Points on a hilly landscape, in no order, each with its height.
From any point a climber steps to the highest of the 2 points nearest to it. It stops when none of these is higher. Distance is the straight distance between rows; heights are no part of it.
K_464: [-13   6 -15 -17 -19  13  -4  -9  -7  18 -14   8  -9   5  22   5  -9   9
  -8  12   4  -2  -3]  height 21.9
K_960: [ -7   0   6 -18   5  11 -18  -4   1  -8 -22  -5  11 -19  -1  -4   7   0
 -17  18  -5 -11 -22]  height 14.5
K_451: [  9  -5  14  -3 -17 -23   3  -6   6 -23 -12  -2   4  -7   6 -13   4  -8
 -11  -6  -3  -8  23]  height 11.6
K_677: [ -3  -1  -4  32  -9   0   1 -17  -8  -5  -6  12  13  21  26  -3  13  15
  -5   6  -5   2  24]  height 38.8
K_531: [  7   5 -12  26 -10   0  13  -8  18 -19   7   2   2  10  10  -5  -1  -7
   1  14  17  -4  -3]  height 44.3
K_47: [  9  19  -5 -15 -14  12  -7   5  16  14 -11 -12  -1  -7  30  -5   7  -6
   7 -10  -3  25  -9]  height 23.2
K_825: [-16 -14  16 -10  -5   1   4  11   9 -20  -1 -14 -17  20  35   3  -1  -3
  12   7   0   0   1]  height 24.0
K_622: [ -1 -21   5   1 -20 -14   0   1 -24  -2   7   5  11   9  11 -12  11  15
  -2   3   0 -11  19]  height 11.4
K_472: [ -1   8   3  -3 -15 -16  -3 -12   3  -2  -7   8  15  -7  30   1  -6   7
  -5   0 -16   8   9]  height 15.1
K_405: [  8   6  -9   1   3  -9 -10   9  11  37  -3   8   6 -14   3  14 -15  20
  -8 -18  12   5   0]  height 17.4
K_160: [ -9  -5  -4  18  -2 -25  -6 -13  -5 -11   4   7  10 -13   3  -2  -5   0
  -1  -6  -8 -10 -12]  height 10.8
K_560: [  8 -16 -18  -2  -9  -2 -19 -12 -18 -21   6   4  22 -11  -8  -2  12 -13
  -8  16  -9 -17 -11]  height 45.9
K_403: [  3 -11  -5 -18 -21   2  -3   3  -8  -4   1 -12 -22  18  14 -15  16  -7
   3  10  18  -3  -3]  height 29.8
K_988: [ -2   6  11   8  15 -17  -5   8  16  23  -1   4   1  -2 -12  -3  -8  14
  -7 -19  12  12  -7]  height 16.0
K_950: [  3  -2 -10  30   3  -5  -5 -10  12 -20   7   2   4   7   1   3   6  -4
   2   9   6  22   7]  height 40.0
K_941: [ 12  -5   3   3   7  -3 -22  -6 -21  34  14  10   6   2 -27  12  -5  15
   9 -25  -2  -3   7]  height 38.6
K_207: [ -5 -18   3 -21  13   6 -10  -3 -10   6   0  17  14   0 -10   8 -23  21
 -19   9 -11   5   2]  height 27.5
K_757: [-14   2  -7  20  14  -6   8   2  19  -8  -2   4 -15  -7 -15  11 -14 -11
   6   1  -5   5   5]  height 15.6
K_337: [ 11   2  -3   3 -14   3  12   7 -13 -19  -4   0   1   0   4 -10  14 -12
  -4  -4  -3  -7  12]  height 9.2
K_693: [ -1  -6   0  21  15  10   2   7  -7 -10 -19  -4   9  -7  -9  -6  16   8
 -11  -4  14  10  -3]  height 17.8
K_347: [ -3  10   8 -19  -2   5   5   5  21   1   2 -14   1 -30  15   3 -12 -17
  11  12  -9 -28 -17]  height 12.7
K_27: [  7   4  -7  14  14   7  -7  -3   3  10  16  -5  12   5 -22   7  -9   0
   2  -4  11   0 -19]  height 49.1
K_415: [-14  -1  12 -31   6  14   7  -2  -2 -27 -16 -16 -16   0  -3  -7   6 -13
  -6  13  -4  -4  -6]  height 16.2
K_642: [ 14 -14 -17  11  -3  -9  -7 -10 -14 -13  18  -3  21 -21 -24   7  -8 -14
  -9   1  -7 -12 -16]  height 50.7
K_136: [ -4   6  -5  15  -6 -18   8  10   0   6  10  -9 -11   1  14  -1  -1 -12
  20 -26 -19   0 -19]  height 18.8
K_768: [ 12   8   9  20 -14 -23  16   6  10  -3   6  -8   7   1  23  -8   4  -9
  18 -27 -16  -4   4]  height 17.7
K_210: [  3   1  -9 -15  -6   1   3   4   0   5   9  -6   9   8   3 -14  -6   3
  -8  12  19  -7 -38]  height 39.2
K_556: [ 13   3 -20  23   8   0 -17 -13  -3  17   3  16   9 -17 -17  27 -18  -1
  -6 -15 -16   0  16]  height 44.8
K_97: [ -5   9  -1 -18  -9  17  -5  -4   6   7  -7  -8 -20  14  13   3   3   5
   6  21  18   2  -7]  height 25.2
K_526: [ -7  -8   6  15   3 -14  13  24  -5  16   6  -5 -21   0  -5  -6   9   3
  23 -27  -3   0  16]  height 28.7
K_690: [  2 -10  -9  22  -3 -28   4  10  -7  -2  11   9   1   3  -5  -3 -12  18
 -10 -10   8  23   9]  height 35.1
K_767: [ 14  12   7  -1 -17  -9   0  -2   5   5  -3   2  11  14  24 -12  15   0
   1  -7 -12  16   9]  height 18.0
K_849: [ -2  11 -11  10   0 -10  10  -5  22 -25  -6  -2 -22 -20  -6   9   2 -30
   3   7  -7  -5   2]  height 13.1
K_348: [-11  16 -10   7  18  12 -11  -9   4   2 -12   1 -15  12 -15   6   7  -4
   8   3  -5  14  -9]  height 23.8
K_963: [  6  -6  11  -5  -5   5  -1   9  16  -3   9 -10  15 -31  28   0  -2  -5
   6   6  11 -25 -12]  height 13.8
K_138: [ -9   2   4  17  -2  11   9   2  -2   1 -10  -1 -16  17  19  -9  22   3
   6  -6   6   7  21]  height 31.1
K_221: [ -6  -4  27  -4   6 -14  34  12   0 -14  11  -4  -6  16   2 -11  -3  -2
   4  -5   2   7   6]  height 20.4
K_564: [-19  -3   3  20   9  -4   9  -1   8 -10  -3   3 -10  -8  19  13  -3  -7
  17  -2 -19  -2  -1]  height 17.9
K_625: [  0 -18  -7 -18  16  16   4  17 -19  -5  -1   3   9 -14 -13   5 -20   3
 -19  12  -9  -3  -5]  height 30.9
K_889: [  9  -6   6  23   6   2  12  13 -11   5  10  -1  -1   5 -16   8   4   1
  11 -19   2   8  20]  height 26.9
K_891: [ -1  -4   9   0 -10   3  11  11   8 -18  -4 -17 -24  30  29 -12  19   3
   9   2   4  10  15]  height 27.3
K_947: [  5  -1   8  -2   0   1  -4  12   9   4   6  -8  18 -17  12   0   6   1
   2  -6  12   1 -16]  height 15.7
K_237: [ -2 -16  15  -3 -11 -13   5  -1  -2 -21  -6   5   3  -6  15 -11   4   0
 -13   2  13 -33  14]  height 14.1
K_436: [ -7  10  11  -3  21  -6  -4  -8  20  23  -3   8  -2   8 -23  -2 -21  21
 -14   4  23   1 -11]  height 20.8
K_50: [ 13  -2  -4  23 -18 -15   8 -19  -4 -17  -3   1  20  21   4 -11  11   7
 -13   2  -5  16  27]  height 43.9
K_314: [ -2   8   6 -12  -1  -9   1 -11  -9  -6  -9  -9  -1  -7 -21 -17  13 -24
  -8  -5  -2 -26 -19]  height 36.8
K_270: [  5  12 -17  12  14  22   0   4  -1   9 -12   1  -6  -2 -13  15   4  -5
   7 -19 -15  23   6]  height 21.4
K_589: [  1   3  -3  -6  -5  -8 -12 -15   2  13   1   9  15   9  -4 -10  -4  12
 -13  10   7  11 -28]  height 33.2
K_163: [-17   1   8 -20  16  27 -19  -7  -9  14 -16  -4   7  -8 -10   3  -2   8
  -9  10   6 -10 -22]  height 18.6
K_874: [ -5  18  12 -15 -15 -23  17 -17  13 -13   1  10  -2   5   9  -5 -15 -15
   1  12 -10 -13   2]  height 5.4
K_7: [  9  -2   3  -1   1  15  13  17 -24   9  -4  -3   0   2 -15  -3  18   1
  -1 -17  -4  15  20]  height 24.8
K_306: [  1   8   3  -6   1  -6   2  -7  -2  27   6  15  11  16  -7  -2 -16  26
 -18   5  19   1  -6]  height 26.7
K_274: [ -1  -1  -5  17  14   8   3  -1  -4  10  11  16  14  -7   2  20 -19   9
   6  -6 -12   6  19]  height 49.5
K_65: [  5 -11 -19  37  -4 -11   0   9   4  -1   7  -3  -4   5   5  -1   8  10
   6  -9   1  26  18]  height 37.0
K_299: [-13   0   2  25  -7  -8  14  -2  -6 -14 -19   4  -9  23  33  -7  11   5
   0  -5 -15   4  21]  height 34.8
K_477: [-12 -11  12 -21  -2  -1   9   7 -10 -22  -4  -3  -5   0   0 -10   6   2
 -12  24  19 -28   6]  height 16.8
K_79: [ -9   6  -2  -9  -8   2   9  -6   0 -13  -1   8  -4   3   0   0  -4 -13
  -5  13 -11  -6   7]  height 7.2
K_915: [ 11  23  -4 -12  -3  -1  -7 -11   4   3 -11  -7   1  -7  -9  -6  12 -23
  -1   0  -4   2 -23]  height 30.6
K_496: [ -5   5  14 -11  22  33  22  10  -8   6  -8  -5   0 -14 -20   4   3  -7
   6  -4   5 -18   5]  height 37.9
K_411: [  1   4 -17   5  -6 -10  -6  -6  15  -6   0  11  10 -21  12   2 -14   3
  -9   2  -8   4 -12]  height 12.6
K_223: [ 14  30  -7 -15 -19  17 -16 -14   5  10 -18  -6  13  -7   7   0  11 -14
   5  -1  -9  18  -5]  height 26.1
K_692: [ -9   8   5  -7  14  13  -3   5  10  18   5   4 -24   9 -23   7  -6   0
  11  -4   6  13   5]  height 27.4
K_543: [ 11  11 -15  13  22  16 -20 -16   7  11   3   3   1   2 -37  18  -7   1
   3   8   1  -7 -10]  height 56.0
K_856: [ 10  -6   9  11  -8 -14  24  17   2 -14  14 -16  -5  13  13 -12   5  -2
  12 -16  -4   0   9]  height 18.7
K_493: [  2  10  -2   9   7   3  -2   9  -1  13  -5 -10  -8  -6  -4   2  16 -14
  17 -28 -17  15 -13]  height 20.0
K_669: [  5  12 -13 -16 -10   8   4  -2   9  11  18   3   3 -14   5   8 -13 -20
  10   9  -9 -11 -15]  height 11.8
K_685: [ 16  13 -12  -5 -11  -1 -11   3  11   8  -7   2  10   0  17  -8   6   8
  -5  -8 -10  42  -4]  height 20.9
K_807: [-12   1  25  -7  11  -1   8  11  -8  19   6  -4 -16   9 -14  -7   3   4
  15 -21   0   4   2]  height 31.2
K_166: [ -8  -3  18 -12   3   1  20   5   8  -7   1  -8 -22  14   2 -10   2  -1
   4  15  19   5  11]  height 23.1
K_410: [ -9  -4  10   0  15  12  -1  14 -17   4 -19   4   0  -7 -16  -2   8  11
 -11 -21   3  14   3]  height 21.6
K_164: [-11 -18   2   2  12  -6   9  12  -7  10  12  15  -5  -6 -10  15 -28  16
   3   0  -1  -2  20]  height 54.8
K_366: [-20  -3   9 -26  16   4  -5   1   6  -6 -17 -18 -10 -19 -20  -7  12 -11
  -9  19  -3 -20 -17]  height 12.5
K_627: [  8 -15 -22  17   4 -12 -25  -3  -8   8  20  10   0   3 -18  18 -15  13
   2  -1  -5  17   8]  height 43.7
K_5: [-15 -13  10 -16   6  -4   2   3  19 -19   4  -4 -20  -1   4  -7   2   0
  -1  29  22 -16   4]  height 19.8
K_582: [  9 -22 -12  23  -4 -12 -12  -9 -12 -15  28   1  21  -6  -6  10 -10   5
  -3   4  -4   9  -1]  height 46.7
K_815: [ 18  -2   3  23  -9   0  16  -3  -1 -30  11  -6  20  20   6  -6   7   4
  -2  10  11   1  17]  height 49.6
K_552: [  0  -6  13 -12   3   0  -5   5 -23  34  11  11   1  12 -14  -2   3  14
  10 -14  -8   5  17]  height 34.9
K_119: [-13   9  13 -24  -1  13  17  -1  -9 -15 -14  -6 -23  17  -3  -6   8  -8
  -2   9   4  14  11]  height 19.7
K_647: [  1  16  12 -15   3  10  17  -4 -11  -2  -1  -4   1  -8 -29  -4   5 -21
   5  -1  -4 -25  -1]  height 42.8
K_563: [  6   0   4 -19 -21 -19   6  -8   4  -9  13   0  -5   8  18  -3  -6 -12
  10   3  -6 -29  -4]  height 4.2
K_899: [  9   8 -15   0  13  18   3   8  -6  23  11  -2   8   4  -5   1 -10  13
  -2   3  22 -13 -28]  height 43.8
K_22: [  2  11   7  -6   5  18 -11   5  21  -3 -14 -12   6 -15   6  -1  13   1
   0   0   9  16 -12]  height 19.3
K_554: [ -8 -15  14   4  -6 -20  -2   4  13 -19   6  -3   0  -5  27   5   5  -1
  14   2  -9   0   7]  height 20.5
K_838: [ -7  -3   6  -4  14  19  25  11 -24   2  -7   0  13 -12  -6  -3  -9   8
 -14  -3   1 -15  -8]  height 34.0
K_894: [-12 -17  -5 -18 -11 -10 -26  -9  -7 -19   3   4  -4  -8  -8  -7   7 -12
   1  18  -4 -21  -9]  height 40.3
K_864: [ -2   3   3 -21   5  26  -9 -13 -11  11  -4  10  20   1   6   7  -9  14
 -14  13   1   0  -2]  height 23.4
K_816: [ 28 -20 -20   4   8   3 -33  -4  -8  26  17   8  11  11 -23  18  -9  13
   1 -18  -7   8   3]  height 41.7
K_455: [ 17   9 -12  -1  23  28 -30  -7  24  11  -8  -1 -15   5 -31  29  -6   3
  -2  21   9   2   3]  height 66.3
K_897: [-11 -19  -2 -14  -9  -4 -13   2  -7  -6  10  -2 -28   6  -6  -3  10 -15
  15  19   7 -16  -8]  height 35.0
K_58: [  3   8 -22  -6 -13   0  -3   0   2  30  -3  13  -5  -7  15  10 -12   7
  -4  -7  -1  -2   7]  height 19.6

For each start below, name the point where the climber stops.
K_563 | K_166
K_874 | K_166
K_669 | K_647
K_405 | K_642
K_849 | K_815
K_960 | K_647
K_988 | K_455
K_472 | K_647
